A landscape with many peaks, sampled at points; each row gives a point and its height.
From any point a climber takes the steepest step (rise divided by distance) to one of its 2 nearest points. It stops when none of these is higher. Distance is the straight distance between rows; heights are no part of it.
Dabu h=27.3: 86,87,111,88,100,65,90,93,103,137,84,111,81,89,89,150,136,124,99,125,107,94,96,91,84,162,115,84,140,82,116,108,102,99,101,83,113,89,99
rezek h=41.8: 155,128,90,120,100,111,78,103,80,118,78,115,55,116,140,125,102,78,83,72,94,82,76,129,103,115,66,73,43,126,80,117,139,112,113,75,96,115,72
Vobiv h=31.7: 76,62,114,59,105,68,105,97,105,106,101,93,116,85,49,116,104,116,128,138,92,114,110,104,109,114,147,118,116,78,113,92,85,115,88,87,98,107,109
fibag h=34.8: 66,75,105,70,105,78,126,90,120,100,109,93,116,80,59,101,96,114,119,127,93,108,116,101,103,83,133,122,109,82,105,77,78,103,96,105,97,107,110
Kif h=16.8: 109,112,65,110,98,52,97,95,121,118,98,74,105,97,95,134,96,124,119,108,122,92,94,113,69,133,117,81,84,66,98,100,101,110,97,70,106,100,117
vuno h=8.3: 77,102,97,103,106,125,121,80,118,62,162,109,133,101,114,29,98,111,74,133,103,101,120,123,102,90,82,87,88,105,111,99,101,126,149,125,86,125,147
bizu h=13.3: 144,95,94,114,74,94,126,85,133,101,107,91,109,97,121,77,118,84,119,60,102,106,110,133,90,90,104,118,57,102,71,100,92,109,107,76,31,113,123
zizug h=28.5: 75,64,123,75,104,67,100,94,117,144,89,103,93,88,83,141,141,116,98,138,100,101,95,92,97,140,127,94,137,70,117,116,101,106,92,75,93,93,102
figu h=50.0: 99,121,70,93,104,81,97,104,147,83,109,63,124,96,77,96,77,123,145,82,92,98,100,114,79,95,121,114,75,68,90,98,108,100,97,89,83,108,116
Dotal h=17.3: 73,103,112,118,76,77,138,96,118,116,103,92,124,67,104,102,109,99,78,125,107,105,109,114,93,77,101,119,116,89,86,90,53,92,126,103,91,110,100
Feni h=13.9: 132,113,69,89,120,71,80,107,101,106,103,75,92,127,82,118,95,134,136,77,92,86,87,120,93,125,115,88,57,73,108,93,157,128,92,57,93,89,129
kozal h=46.5: 135,132,86,137,120,85,97,88,136,89,103,108,83,100,123,108,87,106,93,74,109,81,84,118,64,128,74,90,49,72,66,111,121,105,104,74,62,128,89
nak h=25.8: 92,110,96,87,87,69,99,100,90,127,86,107,90,80,89,150,114,124,110,116,118,94,97,86,75,147,113,89,133,85,109,104,78,93,95,94,137,96,94
vedo h=18.1: 83,124,78,125,90,75,113,96,135,110,104,96,110,79,108,123,95,112,94,115,127,96,96,100,66,105,92,95,106,65,83,108,78,95,116,101,118,104,88
Feto h=29.6: 74,64,130,70,80,119,118,96,106,102,92,123,110,80,89,85,113,91,104,115,81,111,103,73,124,52,112,138,134,121,106,92,61,94,82,112,86,99,105
vefom h=13.4: 123,128,73,80,133,89,73,114,108,86,114,79,93,130,75,100,81,121,143,63,88,81,68,122,96,113,116,80,51,83,102,97,163,125,90,72,113,99,115
Nare h=31.6: 107,128,79,83,117,119,94,107,106,62,122,78,94,103,93,70,56,96,109,108,85,97,97,95,110,79,88,99,98,96,107,112,96,91,88,121,122,98,95
dipi h=35.7: 94,125,86,70,107,101,95,114,119,95,114,68,110,105,62,84,72,118,134,74,86,101,97,79,104,77,109,122,92,71,96,90,98,81,78,110,117,87,96
Nimos h=36.4: 108,104,96,106,122,125,76,98,68,89,99,114,44,163,128,116,99,77,89,71,100,95,61,122,108,110,60,49,74,143,123,108,153,103,108,104,144,97,89
ril h=6.7: 78,84,101,113,101,111,130,73,109,78,155,125,117,106,120,39,107,104,62,141,115,103,125,134,114,95,103,87,99,110,102,89,98,120,154,126,80,111,145
Sivo h=34.9: 124,86,101,138,75,123,105,101,81,126,82,130,106,112,141,91,123,79,81,81,111,107,114,135,114,91,105,100,91,141,83,94,113,123,120,89,68,101,99
mil h=45.5: 132,140,91,86,99,108,82,100,66,81,79,78,72,101,109,135,81,69,91,94,99,76,90,127,120,125,86,76,110,137,104,111,98,80,103,116,146,109,58
Biv h=9.7: 92,119,90,107,112,113,115,78,130,59,139,91,124,95,115,41,89,106,91,130,100,96,115,123,98,86,91,95,88,91,102,100,90,120,142,117,65,120,125
zumot h=21.1: 76,147,108,105,103,122,110,110,110,92,119,98,94,83,100,90,79,95,71,134,99,96,109,68,97,88,50,115,133,77,91,101,73,88,118,134,125,95,74
Vapab h=43.7: 82,117,105,108,84,104,123,95,138,93,135,86,125,98,108,37,100,99,95,101,94,95,105,92,81,70,64,118,82,79,91,102,76,99,122,109,56,103,112
Zele h=45.2: 84,92,104,107,116,135,101,106,81,65,115,131,75,113,122,80,85,89,68,118,99,99,102,88,117,96,86,87,117,131,107,105,111,109,106,126,119,98,89
tekes h=42.0: 59,94,96,101,122,74,136,88,137,102,135,97,115,91,83,81,95,124,87,125,101,102,108,114,87,86,115,101,101,66,108,83,100,110,124,110,91,104,100
tego h=40.1: 102,157,71,91,144,96,78,108,131,53,121,73,93,101,72,89,48,118,138,100,92,91,82,115,94,112,107,92,84,76,98,114,123,94,100,117,116,115,105
Dema h=18.8: 101,50,121,54,89,89,74,102,87,115,91,90,102,110,66,102,123,121,145,107,80,112,99,85,126,91,146,135,116,86,119,102,114,106,57,66,89,91,127
gifa h=25.5: 88,46,137,68,73,138,102,96,101,101,79,141,113,90,97,95,131,79,87,124,82,124,107,82,132,60,116,118,142,142,105,116,81,102,89,105,91,98,104
veb h=34.5: 88,62,113,98,108,144,107,109,74,45,115,101,95,128,95,62,75,81,75,111,73,118,100,83,134,80,77,103,108,150,124,113,109,90,85,127,122,106,121
gop h=61.7: 103,129,107,126,71,89,113,102,149,113,102,92,117,82,104,85,95,88,106,62,93,99,92,87,60,93,60,134,75,65,59,117,74,69,93,81,64,103,89
Gikof h=14.3: 142,84,95,121,76,95,134,88,119,133,109,105,107,109,131,87,132,89,97,61,108,106,105,134,89,102,109,103,57,101,73,95,115,126,110,64,36,105,120
lel h=17.5: 102,72,99,80,110,44,79,95,91,110,95,84,88,108,64,129,117,139,132,122,97,107,105,126,109,142,151,108,111,74,116,93,126,109,87,59,85,88,134
vik h=41.5: 45,75,145,82,100,127,103,103,129,128,111,138,112,81,106,68,134,94,67,122,86,111,87,48,112,57,84,122,133,106,104,100,79,87,99,110,97,82,84
varus h=31.5: 71,67,130,127,72,132,96,111,107,146,93,128,117,90,126,74,130,88,80,72,82,110,101,61,117,60,86,131,112,124,96,93,94,89,103,86,74,87,88
kepom h=34.7: 45,107,122,104,138,96,110,100,136,130,132,121,97,96,90,90,109,114,70,112,111,99,95,52,84,94,83,101,118,64,108,88,97,88,114,124,112,84,68
fiko h=50.1: 119,137,92,149,100,88,93,93,131,87,96,106,101,85,125,107,82,92,96,89,106,90,88,109,69,114,65,114,75,78,63,116,90,90,114,90,72,123,92
vapal h=43.9: 58,55,127,106,109,111,106,92,124,127,113,134,114,102,111,84,137,102,77,105,99,104,97,74,101,78,112,96,115,99,107,101,115,107,99,98,81,92,96
verav h=51.6: 116,75,100,113,119,104,80,105,70,131,87,119,71,147,107,111,132,109,105,54,99,102,69,81,98,111,89,72,66,112,121,104,160,111,87,66,87,86,122
limu h=55.4: 109,137,104,143,71,94,91,104,132,119,83,104,109,72,125,102,84,87,98,85,95,97,100,98,71,92,53,133,91,77,59,123,69,80,120,86,93,105,82
Ges h=24.5: 101,75,106,64,105,115,93,93,49,13,97,117,98,103,72,75,72,69,103,135,95,118,114,124,136,90,129,90,104,153,114,105,87,109,92,130,113,98,105
vosu h=44.1: 150,130,91,129,115,101,89,96,108,107,86,113,69,109,135,120,96,93,85,73,103,77,75,120,80,125,65,80,44,93,72,115,138,109,103,68,78,118,86
Sura h=38.0: 67,77,91,113,131,59,135,84,126,107,125,100,114,93,86,106,103,128,89,129,115,98,111,130,86,117,135,77,92,62,108,89,118,127,129,101,91,106,103
fuz h=48.2: 97,91,105,126,81,111,112,102,109,127,104,114,109,108,127,81,106,91,86,68,101,99,102,88,102,81,88,111,90,106,86,84,103,109,99,83,73,86,93
teteg h=39.7: 58,134,113,114,97,98,128,97,137,108,130,87,124,92,100,57,91,109,78,121,100,96,102,80,72,70,52,120,102,60,89,99,74,84,125,119,82,97,94
Zoze h=51.3: 130,144,99,76,89,95,79,105,58,88,72,85,91,79,100,153,84,92,102,99,106,85,91,115,94,145,93,75,114,121,105,116,84,75,99,111,160,105,69
kup h=11.5: 104,138,99,86,120,106,99,108,102,92,110,95,82,107,86,131,72,108,100,96,103,91,89,80,97,108,83,94,128,81,108,102,78,91,93,142,149,91,71
Kag h=46.8: 81,108,78,103,111,73,117,97,142,102,121,75,126,95,85,88,85,124,119,93,98,103,108,112,80,93,115,99,83,65,98,88,113,110,107,90,86,97,103
baga h=39.1: 127,119,90,114,101,126,76,104,66,104,86,115,48,132,141,117,97,71,80,78,98,81,74,131,111,112,66,58,65,145,102,114,142,112,120,93,123,106,69
zufi h=17.1: 122,122,80,85,62,53,89,107,78,101,75,73,116,69,102,135,106,110,126,121,129,98,106,119,81,134,129,95,99,86,97,98,69,84,71,74,113,96,123
kepal h=17.8: 111,55,118,44,93,90,70,94,76,99,78,86,89,103,57,123,118,104,140,122,82,108,109,87,127,107,144,126,128,96,112,106,87,104,64,78,95,97,117
Kikun h=10.2: 114,145,92,72,109,97,88,107,98,88,106,78,86,108,68,140,66,111,121,95,101,100,83,96,91,107,91,103,119,81,103,120,65,83,78,140,163,99,80
laruk h=57.4: 89,91,110,102,114,121,89,110,99,122,109,116,89,109,104,93,108,103,97,67,100,94,87,53,106,86,89,98,113,101,107,96,105,87,85,105,110,83,80
gegi h=17.9: 91,61,112,71,98,56,83,105,104,134,93,80,95,110,65,113,119,134,140,108,86,107,100,97,114,120,150,129,114,68,122,91,117,102,67,61,84,90,130
zanab h=47.5: 139,121,87,84,95,115,79,96,56,76,82,78,60,120,115,120,88,60,108,95,99,79,81,131,132,105,87,70,89,163,109,108,115,89,86,112,137,108,72
nosis h=38.7: 119,52,102,136,80,120,114,97,85,120,91,135,110,132,124,83,135,84,86,85,108,119,107,126,115,87,120,98,100,148,92,95,119,114,116,91,60,107,126
bik h=29.8: 97,65,104,81,103,130,100,104,61,35,109,106,85,123,89,76,68,79,97,123,80,118,101,104,136,82,105,100,110,157,118,115,99,97,86,129,128,103,111
zon h=30.8: 68,96,126,79,96,144,117,110,88,74,122,115,107,90,89,46,87,95,84,123,81,111,102,44,108,55,60,125,123,119,117,96,68,84,90,133,121,99,110
Geniv h=37.1: 50,130,106,113,116,95,123,101,141,128,136,100,111,97,93,64,96,112,73,106,112,103,95,58,77,86,57,104,102,50,91,94,83,79,119,115,103,81,76
muka h=20.6: 105,42,107,94,87,117,108,99,89,106,90,101,113,110,98,85,122,106,127,77,90,114,102,92,116,66,125,124,104,120,109,95,112,102,73,85,76,95,130
Num h=25.3: 116,101,110,105,74,100,82,101,54,123,40,103,100,68,109,136,122,94,81,103,103,102,136,114,106,143,105,97,123,127,103,99,97,90,112,91,108,101,81
Goki h=18.9: 86,149,101,111,92,105,101,117,118,112,102,95,98,82,99,112,74,100,91,97,103,102,95,71,89,83,56,122,133,72,84,110,64,72,107,127,139,90,72
Gonu h=23.8: 96,142,106,105,104,140,98,117,88,90,119,98,88,96,116,76,71,77,78,115,88,86,102,73,110,86,48,109,123,103,102,113,79,95,112,133,135,98,69
zevuv h=40.6: 107,75,97,82,120,106,91,98,68,80,95,110,76,115,84,111,98,99,116,102,94,92,103,101,116,99,122,88,107,114,112,98,122,113,83,104,118,100,102
givav h=53.5: 138,91,87,101,105,104,93,106,73,126,93,109,68,144,113,104,118,110,103,39,91,103,66,99,92,108,76,72,27,108,100,98,157,107,73,57,92,91,115
tok h=18.0: 116,71,95,98,90,81,118,87,82,105,90,84,114,99,91,105,125,103,118,114,108,100,121,132,115,107,139,98,105,103,103,81,96,113,90,84,74,107,120
nepem h=13.6: 103,133,101,124,114,97,89,113,120,137,106,111,91,110,102,126,92,110,79,66,113,87,83,71,79,121,66,86,107,68,96,97,104,103,109,106,122,85,67
pef h=51.4: 116,133,70,97,103,81,84,94,104,66,87,78,109,75,94,129,83,101,116,119,125,97,97,112,76,117,115,80,98,86,88,112,77,80,95,110,125,117,100
Sonek h=14.4: 132,115,77,79,103,88,83,108,104,116,93,60,103,119,84,115,89,121,142,64,89,88,86,98,89,109,109,105,66,78,104,94,123,103,72,69,94,91,123
Tadok h=15.7: 127,125,71,100,116,71,87,99,97,111,93,84,87,117,94,151,95,130,109,98,119,79,90,106,79,145,99,69,94,77,110,102,113,108,99,86,128,98,106
fer h=49.1: 120,66,87,118,96,115,96,110,69,114,86,114,83,136,115,105,119,95,101,65,97,100,85,98,109,92,97,87,78,130,104,101,139,113,82,80,85,92,118
ged h=35.9: 76,89,131,145,63,100,121,96,111,164,99,112,117,75,130,89,116,84,68,91,89,106,120,106,104,72,83,140,104,101,82,89,67,103,144,94,71,100,86
zakeg h=34.0: 98,124,84,74,120,108,91,119,112,71,129,76,103,112,77,64,60,114,130,80,81,98,90,93,111,82,106,102,83,87,104,104,115,96,83,110,124,86,98
Dokon h=5.1: 67,69,108,105,123,90,127,72,116,81,144,128,114,106,104,60,111,115,75,138,109,104,118,134,109,94,128,87,102,102,114,91,108,126,141,120,79,105,120
gebu h=53.7: 108,133,73,106,92,84,92,98,139,94,94,69,108,87,85,108,72,114,144,64,104,99,89,95,57,101,98,124,72,59,80,117,82,77,86,88,86,116,111
tar h=31.4: 106,138,78,131,118,96,86,93,103,79,89,103,94,94,124,132,90,98,64,118,129,80,101,121,84,140,92,54,93,93,84,105,110,106,136,111,116,105,73
dabe h=20.1: 82,114,87,120,71,65,121,102,116,113,94,91,121,69,112,124,108,104,93,127,128,102,107,117,74,108,114,92,103,81,87,98,62,92,111,92,109,110,95
fovan h=25.7: 140,97,119,68,83,95,110,89,44,44,72,95,124,89,92,111,103,59,100,117,115,114,139,144,122,101,144,88,109,132,102,78,102,106,82,126,86,110,115
tuket h=26.6: 107,152,93,111,121,128,85,110,104,75,123,93,82,110,122,77,63,78,82,121,99,81,89,87,98,105,52,90,104,94,103,125,101,99,112,130,121,109,75
pegu h=16.9: 99,89,112,85,92,96,120,82,81,63,95,107,116,81,88,93,107,84,96,134,104,111,123,120,126,85,129,101,114,123,100,75,68,101,102,119,90,103,102
fes h=37.8: 107,143,73,99,152,94,78,107,135,71,127,87,92,116,85,88,59,127,123,81,94,91,79,113,88,113,99,70,72,66,97,106,143,113,108,105,112,102,96
Nep h=20.3: 103,73,116,77,76,77,118,96,76,103,74,88,117,79,75,124,122,94,119,128,102,112,123,111,114,110,139,117,121,106,103,84,67,99,77,90,82,109,113
gumu h=38.6: 99,89,90,75,101,94,109,98,109,99,99,79,108,98,69,106,85,115,131,103,89,99,112,91,108,87,122,118,108,78,104,80,93,99,79,99,113,99,103
senus h=12.6: 90,142,101,102,127,100,96,111,120,114,116,104,86,108,94,125,85,119,84,83,112,94,84,73,86,111,70,85,121,63,108,101,90,93,102,137,140,86,66
vufu h=17.2: 87,136,109,132,86,100,84,113,121,149,91,114,100,77,119,116,85,102,79,81,105,100,108,74,75,98,45,120,119,69,78,110,72,83,130,111,140,85,60
fud h=34.2: 77,61,122,104,84,129,104,112,106,126,97,114,120,94,105,65,127,94,98,63,85,114,85,43,114,57,91,124,112,120,96,94,80,69,83,90,81,82,98
Zuvu h=22.3: 108,46,119,96,80,132,108,100,81,94,82,120,108,102,99,93,128,89,108,101,91,117,106,103,128,67,125,118,128,142,107,107,94,101,79,101,79,105,123
kegup h=59.3: 49,86,121,122,138,136,92,105,107,90,139,147,89,121,127,69,107,106,48,119,106,98,97,60,97,108,76,77,110,103,111,99,127,109,122,123,112,90,93
tev h=15.0: 83,127,111,135,71,90,126,100,131,112,111,91,132,74,125,85,99,89,72,122,97,99,102,114,86,77,70,124,104,82,72,101,58,93,143,103,72,107,100
goga h=31.1: 76,75,140,132,68,117,97,98,107,169,82,119,109,77,131,95,130,86,81,87,84,109,120,88,111,70,94,141,118,115,99,96,84,103,120,90,75,97,78
vok h=27.9: 133,81,97,116,65,130,98,113,63,112,66,105,92,99,123,102,109,78,101,77,89,98,100,110,128,75,101,117,99,153,98,103,102,103,82,91,88,99,95
fetif h=41.7: 100,104,111,144,70,110,114,100,115,135,102,112,115,90,137,86,106,82,72,84,95,100,116,114,104,83,84,123,94,104,76,88,82,114,131,86,68,93,84
Dibu h=16.7: 109,70,103,125,84,80,122,90,91,141,87,100,111,101,105,104,140,98,105,106,112,98,114,130,108,114,133,99,105,102,109,85,109,119,104,76,52,108,120
kizu h=15.5: 126,67,105,125,75,87,124,95,100,160,91,107,104,115,117,90,141,98,107,69,104,108,104,116,96,111,112,110,81,105,99,91,120,129,92,59,34,93,124
Lom h=39.9: 89,86,105,109,118,136,104,119,87,73,126,107,93,122,117,57,79,94,71,102,89,110,94,70,114,84,70,90,106,125,115,110,113,93,96,121,125,93,104
zula h=52.9: 92,72,116,104,97,131,89,108,93,114,91,124,95,104,112,98,118,92,91,79,90,100,93,62,119,79,101,103,121,125,112,104,110,98,80,99,104,89,96
damim h=15.9: 142,106,73,104,68,61,92,103,79,118,66,62,104,95,102,136,108,110,123,103,111,91,94,117,94,130,114,105,91,93,96,95,82,93,74,66,90,91,126
potep h=45.6: 132,56,100,131,92,126,113,106,81,113,86,123,98,150,120,88,126,91,81,47,92,130,86,114,99,91,87,93,57,139,84,97,145,114,88,77,63,97,124
Zav h=46.7: 44,73,142,97,111,124,101,96,129,125,115,144,105,92,117,92,135,99,56,124,99,100,95,64,102,83,99,100,131,101,105,107,109,107,119,112,96,91,78
pepaz h=19.6: 94,56,103,75,99,104,89,108,86,114,103,91,107,110,76,91,113,116,138,75,84,104,99,73,116,81,126,120,101,96,115,87,118,101,63,77,96,89,119
zubap h=24.9: 144,117,86,105,64,104,86,112,64,107,51,71,101,71,106,137,96,78,106,88,96,90,112,111,120,108,95,113,104,127,94,101,75,83,91,88,117,103,87
Fon h=43.8: 120,66,107,68,105,122,76,101,51,96,75,108,67,119,85,126,121,88,118,95,82,86,88,96,128,104,118,90,122,135,124,121,125,103,69,94,118,102,100
Vad h=25.1: 82,138,88,62,112,96,110,100,121,57,115,82,102,80,56,98,58,110,108,149,102,117,107,96,90,86,94,113,112,80,90,107,56,88,102,134,138,101,101
pebi h=57.0: 119,147,81,93,90,85,84,103,84,87,81,92,100,70,106,146,95,102,106,108,127,88,93,107,81,133,101,76,114,94,92,111,77,83,102,108,151,105,80
duvit h=35.1: 126,100,103,90,102,93,88,96,35,86,63,100,87,99,92,134,125,89,94,115,111,89,118,128,112,143,124,74,111,123,111,92,125,102,88,96,96,99,95
vuva h=18.3: 100,66,122,48,82,89,94,97,88,106,64,95,106,82,61,135,121,92,124,136,92,113,106,81,114,115,128,124,138,102,106,102,63,101,76,92,97,99,105
vav h=28.3: 102,149,87,66,115,111,96,107,114,61,116,65,94,93,61,91,39,103,125,119,86,106,97,91,108,84,92,118,111,79,98,119,73,77,87,135,141,103,98
sif h=46.3: 118,66,110,92,102,124,75,107,65,120,71,114,75,127,107,119,136,98,109,83,92,92,85,91,115,98,106,88,111,127,121,122,141,106,75,83,96,90,111
leg h=29.1: 117,140,84,92,124,118,81,106,104,67,123,70,74,121,111,79,54,83,115,96,89,87,78,96,109,95,71,89,91,100,111,123,102,87,89,129,126,103,82
gud h=31.2: 124,98,96,131,75,113,97,104,76,122,67,105,103,91,124,107,113,81,86,94,102,94,119,123,120,97,104,103,102,130,88,89,96,111,109,91,81,102,82
Kugev h=53.8: 46,72,113,128,132,121,104,95,116,92,142,136,112,129,122,53,106,119,59,109,109,110,99,83,90,99,81,77,95,104,110,93,129,111,124,114,89,91,112
Gezu h=32.4: 145,114,111,89,71,92,92,103,31,78,44,89,107,86,108,135,116,71,90,109,111,103,134,147,105,139,126,87,114,135,112,89,127,96,86,103,95,105,103
debod h=39.4: 62,93,116,67,138,99,102,99,121,94,125,117,92,98,61,89,88,116,114,111,95,107,105,66,102,89,110,102,117,78,115,87,99,97,94,124,125,91,90
mok h=43.6: 73,86,99,86,116,106,111,99,118,85,130,108,112,102,87,63,87,118,104,98,90,104,105,78,109,70,105,107,101,90,112,83,105,98,93,113,105,87,106
zotot h=37.5: 118,94,96,87,127,93,90,89,64,87,82,104,77,109,87,136,112,106,105,114,107,80,109,110,105,137,120,71,116,102,115,97,121,112,96,97,114,99,91
zuged h=14.6: 85,114,116,135,92,89,89,111,122,177,94,118,94,86,111,135,112,110,78,71,111,91,101,66,76,124,67,103,110,73,102,95,104,99,123,87,112,90,66
faz h=47.6: 83,62,119,124,97,147,89,113,85,98,92,129,91,121,127,85,107,84,60,82,87,109,88,75,120,84,84,101,113,145,105,110,122,94,98,107,98,94,103
kigir h=45.4: 136,97,82,76,91,112,81,93,59,80,92,68,60,141,110,111,84,69,132,81,87,90,68,121,128,83,88,90,76,157,114,103,121,88,69,101,139,105,97
gis h=33.6: 66,83,126,74,89,121,119,102,102,93,111,112,107,80,89,59,98,99,94,111,82,107,100,59,114,46,87,141,129,110,109,85,65,81,87,122,96,91,109
vita h=12.2: 120,100,86,105,93,95,119,79,144,84,126,91,118,103,117,59,102,98,114,77,103,104,110,135,92,89,108,109,63,98,82,101,98,116,129,91,40,112,131
gasuf h=49.9: 87,93,94,97,89,114,118,101,118,79,131,92,125,108,112,40,92,108,101,86,86,109,107,91,98,65,89,112,84,104,105,95,93,102,104,102,77,89,125
bita h=33.8: 115,148,73,124,142,85,75,92,120,65,105,93,82,104,114,123,69,107,90,106,124,80,83,116,75,139,86,59,80,75,89,118,106,102,126,117,112,118,88
raf h=20.0: 88,102,105,75,95,89,121,87,93,58,90,98,117,69,76,111,91,84,93,144,111,112,123,106,106,101,113,104,117,108,93,80,55,94,103,121,111,104,93
kopav h=23.3: 90,99,98,86,94,82,113,97,90,92,84,96,104,76,77,133,103,104,105,127,111,104,114,98,89,122,118,98,121,95,92,86,68,95,94,104,123,105,92
fefi h=23.0: 119,97,114,109,89,123,79,97,40,106,50,120,95,85,122,114,124,74,75,102,100,101,141,134,111,126,115,82,115,145,101,96,121,105,115,112,95,110,74
Ziv h=18.2: 96,114,78,102,73,48,108,99,104,113,90,82,121,66,104,127,113,113,118,131,130,97,103,121,68,126,131,87,94,75,96,101,69,96,91,79,110,106,113
fas h=35.6: 102,147,69,124,145,78,84,90,142,71,117,90,88,107,100,101,62,115,106,101,116,93,90,109,64,125,87,77,74,59,89,113,113,100,120,112,99,114,98
fedet h=29.2: 126,108,127,78,72,91,110,89,40,57,54,103,123,78,102,135,103,62,87,121,117,117,144,146,98,135,138,87,126,130,108,84,115,111,95,120,95,113,108
Vapu h=57.1: 115,137,92,113,89,92,98,101,139,99,95,79,105,94,89,95,79,97,131,47,97,98,84,79,64,96,69,132,69,61,69,116,77,57,83,92,74,106,94
netev h=46.9: 112,139,67,118,115,75,83,94,108,43,92,74,110,74,95,104,63,104,134,111,119,101,94,122,75,118,115,100,80,85,89,107,77,78,102,112,94,132,114
Geko h=52.7: 61,80,128,100,119,138,90,101,106,94,118,147,91,106,123,81,110,97,61,119,99,99,102,66,113,93,89,96,131,119,108,105,111,100,109,121,110,92,86
Vubil h=16.5: 102,105,86,119,98,93,109,97,113,113,96,92,102,96,104,122,97,103,93,97,108,90,101,89,91,102,97,98,104,81,94,85,95,105,100,96,104,95,88
nidi h=14.7: 131,117,78,91,133,93,81,99,79,108,100,85,67,133,98,132,92,111,116,79,102,73,81,109,102,119,93,68,78,88,118,99,135,119,95,96,125,99,99
lef h=43.5: 104,147,68,95,127,88,83,100,119,31,109,63,110,79,74,89,53,113,137,122,96,102,102,125,93,106,117,108,83,85,92,107,89,86,105,123,102,127,114
piva h=11.0: 97,113,87,119,111,85,121,73,144,77,133,88,123,96,115,61,99,104,94,113,107,96,110,139,91,101,112,90,71,86,84,98,93,120,149,104,50,115,126
mukog h=15.8: 66,110,112,139,78,83,100,111,126,168,93,113,104,74,121,124,105,104,74,87,105,98,109,79,74,100,66,118,115,75,85,99,81,91,133,98,116,92,67
takom h=35.8: 73,89,117,112,100,152,108,124,82,82,125,107,111,114,108,48,88,87,71,99,82,111,97,46,119,74,52,109,109,128,114,106,93,82,96,119,118,97,108
kozo h=36.9: 53,94,124,74,157,106,93,97,133,112,134,130,94,101,74,87,107,121,92,108,103,110,90,51,97,94,99,84,127,72,114,97,104,97,104,125,124,84,77
luku h=42.6: 140,53,96,128,77,119,127,101,93,114,95,125,111,150,125,78,132,85,88,54,101,133,101,126,99,89,105,103,69,145,78,94,135,115,115,84,48,106,144
Zov h=53.0: 93,86,101,116,99,112,104,111,107,127,107,116,103,114,108,74,108,100,95,50,101,99,85,58,98,83,85,98,85,102,91,87,102,93,87,84,89,75,85
bivon h=48.5: 63,64,105,116,127,103,105,87,118,103,125,137,98,119,117,83,119,111,76,104,112,99,104,95,98,96,115,80,103,95,109,92,133,124,114,103,86,95,102
votud h=37.4: 58,86,133,93,90,126,106,110,106,121,104,119,109,76,96,60,119,95,87,99,83,105,90,38,109,50,78,136,131,110,99,92,70,67,88,108,95,86,88
Gulu h=32.8: 79,75,106,75,110,45,114,100,100,97,107,94,118,79,54,120,102,128,124,146,109,116,115,130,95,135,154,100,101,69,113,91,96,117,105,83,105,112,119
Pur h=25.2: 142,110,93,108,60,124,83,113,59,109,59,81,84,87,126,108,89,63,101,75,80,87,105,115,137,77,84,123,98,151,96,109,84,88,90,94,111,100,70
Dat h=22.6: 123,67,117,64,91,109,98,89,36,34,83,113,115,101,79,89,102,63,117,124,113,121,130,133,131,90,150,86,109,150,110,93,100,108,87,125,91,107,114
foz h=48.7: 126,91,79,84,107,109,84,106,77,90,103,78,71,140,105,100,81,85,125,61,88,97,70,110,114,81,93,85,60,127,113,105,138,101,75,94,120,94,107
falu h=14.8: 113,109,80,107,122,100,93,97,102,98,106,96,81,119,110,107,88,106,100,78,106,80,90,91,95,104,92,76,88,92,101,93,126,118,99,98,108,93,89
liki h=51.2: 143,96,73,95,108,102,85,102,78,98,94,90,74,137,113,106,95,97,120,61,86,96,70,122,97,97,92,74,33,114,99,109,154,117,80,72,96,99,117
Pag h=35.3: 72,81,92,100,116,49,123,92,114,112,116,97,111,84,78,125,112,128,104,138,120,101,110,119,77,138,139,79,100,61,110,98,101,118,111,91,107,109,109
Vev h=28.0: 112,102,99,122,63,96,98,106,83,125,61,93,107,72,109,127,114,95,95,99,105,100,125,110,111,113,103,110,115,116,96,86,79,96,103,85,99,106,84
Keko h=14.9: 136,97,79,84,79,79,92,110,89,123,82,56,98,113,88,125,97,117,135,82,91,92,96,97,97,112,113,125,89,85,103,89,98,97,64,69,94,90,124
tis h=29.9: 76,49,124,55,104,63,99,93,116,127,99,98,107,90,60,123,129,117,113,145,94,116,105,100,110,118,147,109,117,64,121,116,98,119,91,77,86,98,112
Kezup h=22.5: 77,133,92,77,92,81,117,96,113,66,101,92,108,65,80,108,79,100,96,151,120,113,107,102,81,90,99,110,119,87,79,102,42,83,109,124,132,107,95

For each start below, name the point where the climber stops.
bita -> pebi
Gulu -> gop
baga -> gop
pepaz -> kegup
ril -> Nep
kup -> gumu
Pur -> givav
raf -> gumu

Call two points neighbours if one is among the 2 nearest of the other. Go from one point of each pair to the other, from neighbour to neighbour, staying as high as possible. Name the lowest point that can't be avoided.
zanab, givav -> kigir
Nep, givav -> kepal
givav, laruk -> Dat
gumu, gop -> Vobiv
pebi, zanab -> mil
